The views of a scene show one set of named points, each view turned or mirrored, and shifted as a whole, with a little noise and some points left out.
In the rows, zero is written as 128.

Scene 1
View 1
Z_427: [108 140 124  87  96 107  96  94 130 109 160 104 101 116 128 131 164 130
 114 149 124 110 123 145  95]
Z_662: [132 144 160 124  89 142  98 118 136  99 122  90 169  96 110  75 155 111
 133 103 125  94 135 128 138]
Z_967: [135 159 162 133  94 124  78 140 148 126 147  96 123 129 126  89  94 139
 135 126 126 130 124 134 127]
Z_472: [120 160  77  19 137  99 124  60 144  71 160 133  87  95 150 106 191 143
 104 110 136  95 134 119 134]
Z_171: [117 143 179 165  70 120  63 153 133 151 150  80 122 145 119 115  86 129
 137 156 117 139 116 155  95]
Z_782: [112 149 133  98  98 105  90 107 136 121 163 105  97 127 133 126 135 135
 123 147 123 123 122 145  98]
Z_223: [125 119 160 122  74 167 120  93 120  73  96  72 217  59  83  73 230  73
 130  84 128  44 151 132 133]
Z_445: [127 128 182 157  67 152  89 128 129 112 114  72 182 101  95  85 157  99
 140 115 122  86 135 144 121]
Z_372: [102 121 174 155  57 129  78 128 113 132 143  68 144 121 100 133 153 101
 128 160 111 106 125 162  75]
Z_354: [ 99 127 173 155  60 116  70 131 116 151 157  76 118 138 109 145 128 115
 128 176 114 127 116 166  64]
Z_937: [112 140 170 144  75 114  69 137 128 144 158  85 115 139 121 123 107 129
 131 159 117 132 118 155  88]
Z_853: [121 147 159 131  87 119  80 129 136 128 151  94 120 129 122 106 113 129
 131 141 121 124 124 144 110]
Z_699: [126 147 131  87 105 126 111  95 134  88 137 103 138  97 120  92 172 119
 121 108 130  90 135 128 129]
View 2
Z_853: [123 115 158 127 111 131 112 142 110 152 131 137 127 116 139 101 113 140
 115 124 140 118 114 152 102]
Z_372: [123 120 162 147  84 113 133 141 112 137 122 149 138 117 110  98 109 149
 125 157 114 127  86 161 128]
Z_354: [137 117 163 152  90 121 127 165 109 142 109 152 121  88 115  88 119 160
 134 142 119 132  75 179 123]
Z_782: [117 137 135 127 125 120 119 137 105 176 132 148 123 154 139 114 121 133
 124 145 152 120 122 171  91]
Z_967: [123 104 162 117 118 136 100 140 113 144 138 128 130 107 151  98 109 138
 101 101 146 115 129 140  96]
Z_171: [140 104 170 139 104 134 111 165 108 138 117 140 112  74 138  85 119 157
 122 113 131 128  93 165 107]
Z_662: [ 95 113 169 118  85 113 119 104 123 127 156 129 174 148 120 111  90 123
  86 135 122 110 132 110 122]
Z_445: [102 103 185 132  61 110 129 115 127 107 144 132 177 117 100 100  88 139
  91 137  99 117 105 115 141]
Z_699: [ 88 134 151 115 105 109 124  98 117 156 158 138 167 186 122 126  95 112
  94 154 137 108 141 124 108]
Z_472: [ 75 166 106  98 148 102 120  86 107 207 164 144 145 249 144 152 109  94
 107 175 175 102 173 147  76]
Z_223: [ 69 121 180 127  40  87 146  72 134 107 167 135 225 187  72 123  67 115
  74 178  89 108 123  84 159]
Z_427: [107 148 131 130 121 110 128 126 108 180 132 153 131 173 124 119 114 126
 126 167 146 119 117 169 101]
Z_937: [138 117 157 139 106 127 118 158 105 151 117 145 116  97 132  92 119 150
 128 129 135 129  92 173 106]
View 3
Z_967: [126 123 102 156  97 134 139 145  98 129 114 127 112 117 177 115 158 173
 155  71 128 140 154 126 164]
Z_699: [120 139 102 138 117 106 122 147  58 124 130 160  95 102 140 160 120 121
 136 130 173 145 160 134 139]
Z_372: [151 111 125 193  85 125  88 147  82 158 140  85 127 153 155  95  86 144
 152 119 142 116 145 129 159]
Z_171: [143 108 116 186  84 144 123 144 112 146 119  91 131 140 185  82 132 186
 163  73 113 122 152 128 176]
Z_427: [155 127 117 146 114 115 132 145  88 131 132 152 114 125 158 137  88 147
 153 146 158 113 190 159 145]
Z_223: [ 90 146 101 170  96  92  52 150   4 143 142 110  82 104 101 167 113  67
 109 136 203 174 103  96 132]
Z_782: [153 122 113 149 115 123 142 141  99 129 125 150 117 125 169 124 108 165
 158 126 143 112 185 157 150]
Z_853: [137 120 109 163  98 132 130 144  96 137 122 121 120 125 170 114 129 168
 158  94 134 128 162 137 160]
Z_937: [153 109 118 180  91 139 125 144 109 146 125 104 132 145 179  90 114 178
 164  95 122 112 165 137 165]
Z_354: [157 108 125 192  84 139 102 145 103 155 134  81 135 157 172  79  96 169
 165 103 122 110 153 133 167]
Z_445: [109 126 107 183  85 121  74 146  52 147 135  89 105 122 139 119 128 120
 132  92 161 156 110 101 156]
View 4
Z_662: [110 134 114 140 111 142  96 132 158 121 160 144 165 146 170 104 133 151
 159 140 150 131 142 139 118]
Z_427: [128 100 162  98  92  99 143 171 102 137 134 110 113 131 133 167 123 124
 146 153 131 155 166 138 121]
Z_853: [141 115 133 130 101 131 148 124 125 151 156 140 134 117 154 129 115 159
 146 119 149 173 150 124 123]
Z_223: [100 161 104 131 120 150  29 150 180  80 164 117 203 178 172 115 178 151
 163 162 145  84 136 194 122]
Z_171: [172 128 129 130 105 140 165  98 122 164 167 143 135  98 150 134 116 183
 140  90 158 201 152 127 126]
Z_699: [ 94 113 129 128 103 125  99 159 140 119 145 135 145 156 163 119 124 127
 158 165 133 117 149 135 115]
Z_445: [139 153 110 137 118 152  91 113 162 119 171 133 181 137 162 117 150 174
 155 121 155 142 139 167 126]
Z_354: [185 132 140 111 101 134 154 110 119 149 166 117 140 101 134 161 137 184
 136  97 156 193 156 157 130]
Z_472: [ 60  70 156 112  89  89 118 209 111 126 112 127 105 170 157 134 103  79
 163 207 110  99 163 103 108]
Z_782: [129 101 150 114  96 112 150 154 110 148 142 130 116 123 142 146 111 135
 147 139 137 162 159 124 122]
Z_372: [173 141 138 110 105 132 127 124 128 131 165 110 153 117 133 162 150 176
 142 110 154 172 154 177 131]

In a view up to two points have been moved. Name them for each view, in the order of its rows, or write -.
view 1 => Z_354
view 2 => Z_372
view 3 => -
view 4 => Z_427

Scene 2
View 1
Z_447: [113 139 133  93 124 149 111 153 125 107 118 106 141 128 134 128 113 130
 166 154 125 146 116 125 150]
Z_205: [ 98 129 141 100 115 159 132 159 122 107 135 118 145 129 112 106 112 110
 140 141 112 151 136 165 133]
Z_820: [ 90 129 146 102 112 162 142 161 120 111 136 124 147 126 104 100 111 102
 128 142 111 152 145 175 129]
Z_592: [116 161 114 107 147 133 110 132 104 137 107 112 141 113 155 181 162 143
 178 146 127 139 104  95 135]
Z_585: [ 95 131 141 103 115 158 135 159 119 111 133 121 146 126 111 108 115 107
 135 143 114 151 139 165 132]
Z_405: [103 134 127 109 125 153 130 141 114 115 143 126 142 129 122 130 141 116
 150 120 105 152 132 163 116]
Z_849: [102 151 130 106 133 145 127 147 108 131 112 118 145 113 132 150 141 123
 154 150 124 143 124 125 134]
Z_376: [129 133 144  70 115 151  85 171 145  83 101  81 137 142 144 106  65 144
 183 185 141 140 101 100 192]
Z_53: [115 148 113 111 140 140 112 128 109 125 130 117 140 124 146 166 161 139
 175 123 113 146 110 125 122]
Z_242: [ 98 139 138 101 123 152 131 156 116 119 122 118 146 121 121 125 122 113
 145 149 120 146 131 145 138]
Z_246: [109 138 121 110 131 149 122 135 114 116 140 121 140 129 131 142 147 126
 160 118 107 151 122 151 118]
Z_604: [ 86 138 141 109 120 155 149 155 108 127 129 129 149 115 108 121 133 100
 127 140 112 150 145 167 121]
Z_212: [ 99 141 132 108 127 150 132 146 112 123 128 122 144 119 125 136 139 117
 147 138 115 148 130 146 126]
Z_277: [ 97 148 124 116 137 144 137 136 101 136 130 130 146 113 127 155 163 118
 148 126 109 147 130 147 112]
Z_908: [116 137 128  97 125 149 110 147 125 106 128 108 140 133 136 131 120 132
 168 141 118 148 115 132 142]
Z_122: [ 95 125 143 102 111 163 138 158 124 104 142 123 146 132 107  98 110 104
 133 134 108 154 142 178 128]
Z_584: [103 127 144  96 111 159 127 161 127 100 134 114 144 134 113 101 102 112
 142 146 115 151 134 163 140]
Z_510: [117 128 116 111 128 152 114 128 121 103 160 122 136 143 132 133 145 131
 168 100  95 155 120 166 112]
Z_653: [111 147 122 108 136 145 119 137 111 125 126 118 141 122 138 153 149 130
 164 131 115 146 118 130 127]
View 2
Z_242: [129 130  98 153 149 124 126 157 110 136 150 147 117 100 131  96 111 136
 133 123 100 106 117 177 136]
Z_212: [140 119 102 162 148 123 128 158 121 131 150 151 128 104 136  83 100 130
 132 119 106  96 116 175 144]
Z_405: [148 113  91 168 143 117 129 169 138 138 146 159 126 110 141  73 102 120
 132 128 104  93 113 183 136]
Z_592: [136 125 130 187 140 134 113 104 126  98 126 141 160  80 118  74  88 152
 151 103 140  85 111 163 176]
Z_376: [ 92 181  85 155 129 130  94 107  96 130 102 140 102  53  88 131 152 166
 170 143 110 127 113 189 115]
Z_820: [134 123  82 141 152 117 136 190 112 153 161 154 102 114 142  98 118 122
 121 131  83 110 119 183 120]
Z_585: [134 127  87 148 149 119 131 177 114 146 156 152 108 108 138  96 116 127
 128 129  89 108 118 182 125]
Z_277: [150 104 112 172 151 123 132 159 131 124 155 153 143 112 144  67  84 126
 126 110 114  85 116 170 159]
Z_908: [129 137  92 169 135 124 112 136 128 130 125 152 124  86 120  88 116 137
 151 131 112 101 111 184 134]
Z_447: [125 140  99 165 139 126 114 134 118 127 130 148 123  84 118  95 116 143
 147 126 112 104 113 179 137]
Z_510: [154 113  79 184 129 111 119 161 165 138 127 168 132 104 138  56 104 113
 144 138 112  85 106 193 130]
Z_205: [132 128  84 149 147 117 129 176 118 149 150 155 106 105 135  96 120 126
 131 134  89 108 116 185 122]
Z_604: [139 114  98 148 157 121 140 184 112 142 170 150 115 118 146  90 103 124
 117 119  91 103 120 175 138]
Z_122: [139 123  76 150 147 114 131 187 126 153 154 160 104 112 141  90 117 119
 128 136  87 105 116 189 117]
Z_653: [141 120 108 177 140 124 120 139 133 120 136 152 140  95 129  73  96 135
 142 118 121  89 111 175 153]
Z_246: [148 115  96 176 137 118 122 155 144 130 138 159 135 104 137  68 100 125
 140 126 113  88 110 183 142]
View 3
Z_212: [132 131 105 112 115 111 125 137 123 142 120 101 135 162 103 128 158 119
 139 105 103 112 134 130 106]
Z_376: [176 104 149 130 132 114 158 157  71 199  59 104 129 113 144 102 123  99
 143 133 143 149 117 187 118]
Z_584: [121 100 102 138 110  97 140 138 117 141  95 105 132 157 100 128 129 108
 152 117 113 123 134 163 119]
Z_510: [110 148  90 124 104  98 145 133 118 172 130  83 154 168  95 113 142 156
 165 103 107 103 141 121 130]
Z_820: [111  95  93 136 109  95 130 132 131 118 105 110 130 167  90 139 135 103
 148 113 104 116 136 157 113]
Z_447: [149 125 123 118 121 113 139 145 100 171  97 100 135 142 120 116 146 116
 141 115 120 127 128 149 112]
Z_242: [136 116 112 119 118 110 127 139 118 141 106 106 131 155 106 128 149 107
 138 110 109 120 131 145 106]
Z_849: [150 139 120  99 124 122 120 141 115 151 119 102 134 155 115 125 169 114
 128 105 107 117 129 127  98]
Z_277: [128 148 101 100 116 116 117 133 130 139 138  97 139 172  99 129 174 129
 136  96  95 104 136 110 101]
Z_585: [119 104  98 132 111 101 131 134 126 130 106 106 131 163  97 134 138 107
 146 112 106 116 135 153 111]
Z_604: [117 111  94 121 113 103 118 131 135 115 120 108 131 172  91 141 154 105
 139 106  97 111 137 139 104]
Z_592: [171 173 133  77 131 135 120 145 101 185 128  92 141 145 130 110 186 134
 124  99 111 116 125 105  96]
Z_53: [145 167 115  95 119 120 129 140 110 179 132  88 148 156 115 111 171 145
 141  99 108 108 133 107 109]
Z_653: [142 151 113 102 119 118 128 139 113 164 126  94 142 157 111 117 165 134
 140 103 108 112 133 118 108]
Z_205: [119 103  98 136 110  98 134 136 123 135 103 105 133 163  97 131 136 109
 150 114 109 118 135 155 116]
Z_122: [106  99  90 142 106  92 136 133 129 127 105 105 132 168  88 134 130 112
 155 114 105 114 139 156 120]
View 4
Z_122: [ 84 167 132  97 152 157 102 122 116 103 154 116 106 117 123 141  92 101
 160  86 124 150 149 148 121]
Z_510: [136 192 123 119 186 132 134 116 108 124 149 136  88 129 110 136 103 112
 133 105 101 147 147 137 146]
Z_447: [ 88 147 133 124 158 156 135 100  97 146 141 110 101 117  96 118 126  92
 124 112 133 119 148 122 118]
Z_212: [112 166 125 121 152 162 134  95 112 113 158 105  95 136 103 132 119 110
 135  99 128 145 154 138 117]
Z_376: [ 40 111 146 120 157 155 127 108  81 187 121 115 112  85  90  99 133  63
 118 125 148  83 143 103 114]
Z_849: [114 158 124 132 148 169 147  82 106 122 156  96  95 140  92 124 135 110
 122 107 135 137 156 129 109]
Z_246: [129 179 122 123 170 147 140 101 109 120 154 118  90 135 103 133 116 112
 129 104 115 144 152 137 130]
Z_205: [ 84 160 132 104 152 160 111 115 112 112 153 114 106 119 116 136 101  99
 152  92 128 144 151 142 118]
Z_584: [ 75 155 135 101 152 158 108 119 108 119 148 115 109 111 115 133 102  93
 151  94 129 137 147 139 120]
Z_592: [142 160 117 154 161 161 178  65  96 144 152  97  85 149  73 114 157 113
  94 125 131 124 157 117 118]
Z_908: [101 158 130 123 165 150 136 104  99 142 143 117  98 119  98 121 122  96
 124 113 126 124 148 125 126]
Z_405: [120 180 123 116 164 153 128 107 114 109 157 117  95 134 111 137 108 113
 140  96 116 151 152 143 128]
Z_820: [ 80 162 133  97 144 165 102 116 118  99 157 109 109 122 121 142  95 102
 159  85 130 151 151 148 114]
Z_653: [129 170 122 133 163 155 151  89 105 126 153 108  89 140  93 125 130 111
 118 111 123 138 154 129 123]
Z_242: [ 92 155 130 116 146 166 126  99 109 117 154 103 103 128 105 130 118 102
 138  99 134 139 153 135 112]
Z_53: [145 176 118 141 173 148 161  85 100 134 152 113  85 143  89 122 135 115
 109 117 117 135 155 127 129]

In a view up to two points have been moved. Name them for each view, in the order of its rows, or write -.
view 1 => -
view 2 => Z_447, Z_122
view 3 => -
view 4 => -

Scene 3
View 1
Z_377: [172 131 140 157 115 150 142 112 133  94  73 105 156 122  93 146 146 108
 107  67 123 105 134 115 121]
Z_985: [ 93 179 131 104 153 111 144  73 154 117 120 138 140 185  95 135 150 139
  81 211 125 129 137 123 135]
Z_777: [ 97 163 127 119 160 116 135  75 157 117 121 137 148 182  98 132 145 131
 103 200 133 124 146 122 146]
Z_397: [166 106 132 183 138 155 127 105 152 103  75 105 177 130 108 125 120 113
 159  72 141 104 153 119 143]
Z_641: [129 160 134 125 132 131 142  93 143 105 101 125 144 157  93 146 153 124
  87 145 123 115 133 116 126]
Z_108: [ 88 191 124  92 152 108 140  93 138 111 142 145 119 186  84 171 188 111
  51 215 130 116 132 123 139]
Z_306: [138 139 129 150 141 138 131 105 142 105 100 122 151 147  95 147 152 108
 114 119 137 107 143 120 138]
Z_411: [188 146 159 140  89 154 160 105 132  90  48  96 158 114  88 134 134 133
  80  48  97 113 120 108  90]
Z_945: [134 141 120 146 140 137 125 126 129 100 118 126 137 144  87 178 184  79
  98 118 145  96 142 118 148]
Z_19: [140 157 130 133 126 135 135 124 121  96 112 125 129 141  80 185 191  84
  69 114 129  99 130 116 131]
Z_34: [148 143 135 144 125 141 141 102 140 101  88 115 153 142  93 144 148 115
 100 108 126 111 135 117 125]
Z_669: [138 142 112 152 137 134 117 151 108  94 137 129 117 133  77 219 225  38
  78 103 152  80 137 116 157]
Z_378: [183 127 145 162 108 155 144 112 134  95  61  99 163 115  94 139 138 114
 111  49 118 105 132 114 114]
Z_684: [140 155 142 130 127 134 147  88 147 104  85 117 153 151  94 131 139 134
  90 130 115 120 132 118 119]
Z_846: [155 130 131 159 129 145 131 115 138  99  92 113 153 133  95 153 152  99
 114  89 135 103 140 117 135]
Z_691: [163 118 128 173 129 151 124 128 130  96  93 111 153 124  96 163 164  84
 124  67 144  93 145 116 143]
Z_632: [182 127 140 164 107 155 139 129 125  91  73 103 149 113  89 162 163  92
 100  43 123  94 131 112 120]
View 2
Z_411: [198 153 123 128 150 109 103 175 169 111 202 119 110 104  94 106 129 157
  65 143 122 142 117  94 114]
Z_945: [138 162 138 144 166 151 142  71 139  91 111 171 141  74 112  99 173 174
 122 133 127 136 128 126  98]
Z_378: [191 153 124 144 155 112 123 152 180 116 182 149 125  82 109  94 127 175
  78 147 127 138 109 113 114]
Z_632: [173 158 137 148 160 124 112 142 181 101 171 155 112  61 106  81 143 180
  67 140 135 134 121 111 106]
Z_684: [173 155 121 119 152 128 138 114 126 110 154 129 145 133  98 133 145 148
 125 143 110 147 119 107 113]
Z_846: [169 158 129 146 160 128 138 110 161 107 146 162 140  79 113  98 144 175
 103 142 126 137 114 121 109]
Z_985: [146 159 120 103 150 150 162  61  76 103 110 127 168 165  96 162 172 131
 174 132 100 153 127 112 108]
Z_397: [199 152 113 158 162 108 161 122 183 134 157 180 164  78 128  93 109 188
 108 160 126 136  91 131 122]
Z_306: [163 157 125 137 158 132 149  94 141 107 135 159 150 100 110 114 149 168
 124 142 119 141 116 122 109]
Z_669: [107 170 159 153 173 168 111  63 145  64 104 176 107  33 105  76 202 181
  97 117 139 132 150 121  81]
Z_108: [114 164 137 105 155 171 140  42  65  78  94 126 144 145  88 154 204 130
 167 120 104 150 147 108  90]
Z_377: [183 154 126 140 157 119 125 136 167 109 170 149 129  85 107  97 137 172
  87 144 127 137 113 112 112]
Z_34: [170 156 124 133 157 128 136 113 144 109 151 147 141 106 106 114 146 162
 112 141 119 143 117 114 111]
Z_777: [151 159 117 116 153 145 170  56  92 109 108 142 177 151 105 151 161 144
 173 139 102 150 119 123 110]
View 3
Z_108: [192  93 116 132 198 104 110 147 139 172 141 153  89 178 168  71 205 102
 206 130  86  83 105 101 114]
Z_377: [148 127 137 119 121  75 133 118 149 120 110 161 116 116  94 139 118 110
 104 140 143 170 107 102  96]
Z_641: [159 114 125 124 154  86 118 144 136 142 125 157 100 151 119  98 155 116
 154 131 109 126 102 109 107]
Z_632: [158 126 146 120 125  70 138  97 164 118 105 162 122 103 109 157 115  96
  91 145 156 182 110  90  86]
Z_378: [138 133 141 117 113  68 132 114 149 113 106 161 115 111  85 144 104 116
  91 141 147 181 106 105  95]
Z_669: [225  94 138 132 176 108 147  90 177 160 124 157 139 106 174 160 190  51
 134 148 159 138 114  67  90]
Z_985: [163 106 108 125 172 104 110 174 117 162 140 153  89 174 122  65 184 126
 194 123  80  86  97 118 127]
Z_397: [147 131 119 114 102 106 150 152 123 124 119 158 138  92  51 150 126 122
  89 136 152 162  95 107 122]
Z_691: [174 119 132 122 127  99 149 118 151 132 116 158 137  94  99 161 141  91
  98 143 157 163 103  90 103]
Z_684: [143 123 126 121 140  78 116 146 133 133 123 158  96 150 102  98 137 127
 145 132 109 135 103 115 109]
Z_306: [167 116 123 122 140 101 135 142 133 141 124 155 119 123 101 122 153 109
 132 135 130 135 100 102 114]
Z_34: [154 119 129 122 136  84 127 136 140 131 118 158 110 130 102 120 137 115
 127 135 126 145 105 106 105]
Z_19: [186 106 139 128 165  85 129 107 164 146 121 158 112 134 154 129 164  85
 143 142 132 140 108  88  91]
Z_846: [164 120 131 118 132  92 138 129 143 132 117 158 124 111 100 139 140 104
 112 140 143 153 103  99 106]
Z_777: [168 108 104 124 162 116 123 178 113 160 142 152 100 157 109  78 183 126
 179 126  92  91  95 116 133]
View 4
Z_641: [140 139  97 128 131 104 125 130 131 146 150 132  64 128 134 111 114 126
 125 150 117 159 156 127 151]
Z_377: [142 130 101 114  89 105  92 119 162 150 175 189  97 113 108 124 119 133
 151 112 113 124 114 127 145]
Z_306: [155 139 102 123 114 104 114 138 134 127 160 152  72 118 127 123 128 131
 140 132 118 147 127 134 150]
Z_397: [167 114 106 129  89 111 103 141 175 106 184 179  93 100 117 132 126 143
 170  84  95 118 104 134 155]
Z_846: [153 138 102 113  98 102 100 128 143 138 169 176  86 116 117 126 129 133
 146 125 122 135 113 134 144]
Z_378: [134 119  98 116  84 104  90 111 179 165 181 199 104 113 101 117 109 134
 152 106 100 120 119 122 143]
Z_108: [144 174  95 124 161  97 144 142  72 143 122  89  30 145 153 107 129 117
  95 202 151 196 177 134 149]
Z_669: [157 197  97  78  96  82  83 126  68 160 143 188  71 129 111 145 164 122
 122 177 184 154  82 151 123]
Z_777: [162 143 102 144 153 110 151 155 113 104 142  88  38 129 156 112 125 129
 123 157 115 175 169 133 160]
Z_945: [164 165 102 106 108  95 105 138 102 131 152 159  67 123 126 136 150 129
 134 150 149 151 107 144 139]
Z_34: [144 133  98 123 110 104 111 126 146 146 162 157  79 119 122 118 117 129
 138 131 113 144 137 128 147]
Z_691: [159 146 102 106  85 101  90 129 140 138 171 195  93 111 107 138 139 134
 153 116 128 127  91 138 138]
Z_19: [139 168  95 100 109  93 101 118 104 171 148 166  73 132 117 124 131 123
 119 165 148 155 125 135 134]
Z_411: [110 111  91 119  89 106  89  94 192 199 175 197 107 120 100 104  87 126
 141 118  92 125 147 109 144]
Z_632: [136 137  97 100  78  99  79 106 157 175 174 211 104 115  98 126 120 131
 145 120 122 122 104 128 136]
View 5
Z_985: [ 89 146 120 108 156 109  99  81 196 155 120 132 138 176 123  99 142  92
 101 127  46  85 158 111 127]
Z_632: [127 108  96 183 129 149 157 102  83  86 126 165  65 112 144  98 122 135
 107 149 162 152 126  90 121]
Z_691: [117 105  91 168 118 133 153 113  96 108 111 145  96 115 128 113 133 127
  83 166 166 153 131 101 126]
Z_684: [109 145 107 149 143 124 116  83 150 116 138 151 101 152 136  95 132 118
 108 114 104 107 129 100 116]
Z_411: [133 139 100 190 139 147 136  78 100  72 160 178  50 128 152  84 119 143
 130 100 148 126 109  82 106]
Z_945: [100  99 108 136 135 129 147 112 127 134  93 139 116 132 124 115 135 106
  85 185 117 140 160 105 138]
Z_306: [108 123  99 147 130 121 129 100 137 127 117 141 113 138 125 107 137 115
  88 144 126 125 136 104 126]
Z_669: [ 96  61 121 134 145 156 175 120  94 121  70 153  94 118 132 115 124 101
  96 228 107 162 189  96 149]
Z_34: [112 130 101 156 135 128 130  94 132 113 128 149  98 138 134 101 131 121
 101 132 125 124 131 100 121]
Z_19: [101  98 122 141 152 148 151  97 117 116 105 158  89 137 137 101 126 108
 110 177  97 135 167  95 133]
Z_377: [121 125  95 176 127 136 141  98 105  96 133 157  81 123 137 100 130 133
 102 131 154 137 119  94 118]
Z_777: [ 90 144 110 113 147 103 104  90 189 157 117 127 145 170 117 107 146  96
  89 133  71  95 151 114 130]
Z_641: [104 134 112 138 148 125 121  88 153 126 127 149 108 152 130  99 133 111
 106 133  90 110 145 101 124]

In a view up to two points have been moved. Name them for each view, in the order of its rows, or write -.
view 1 => Z_945
view 2 => -
view 3 => -
view 4 => Z_377
view 5 => -
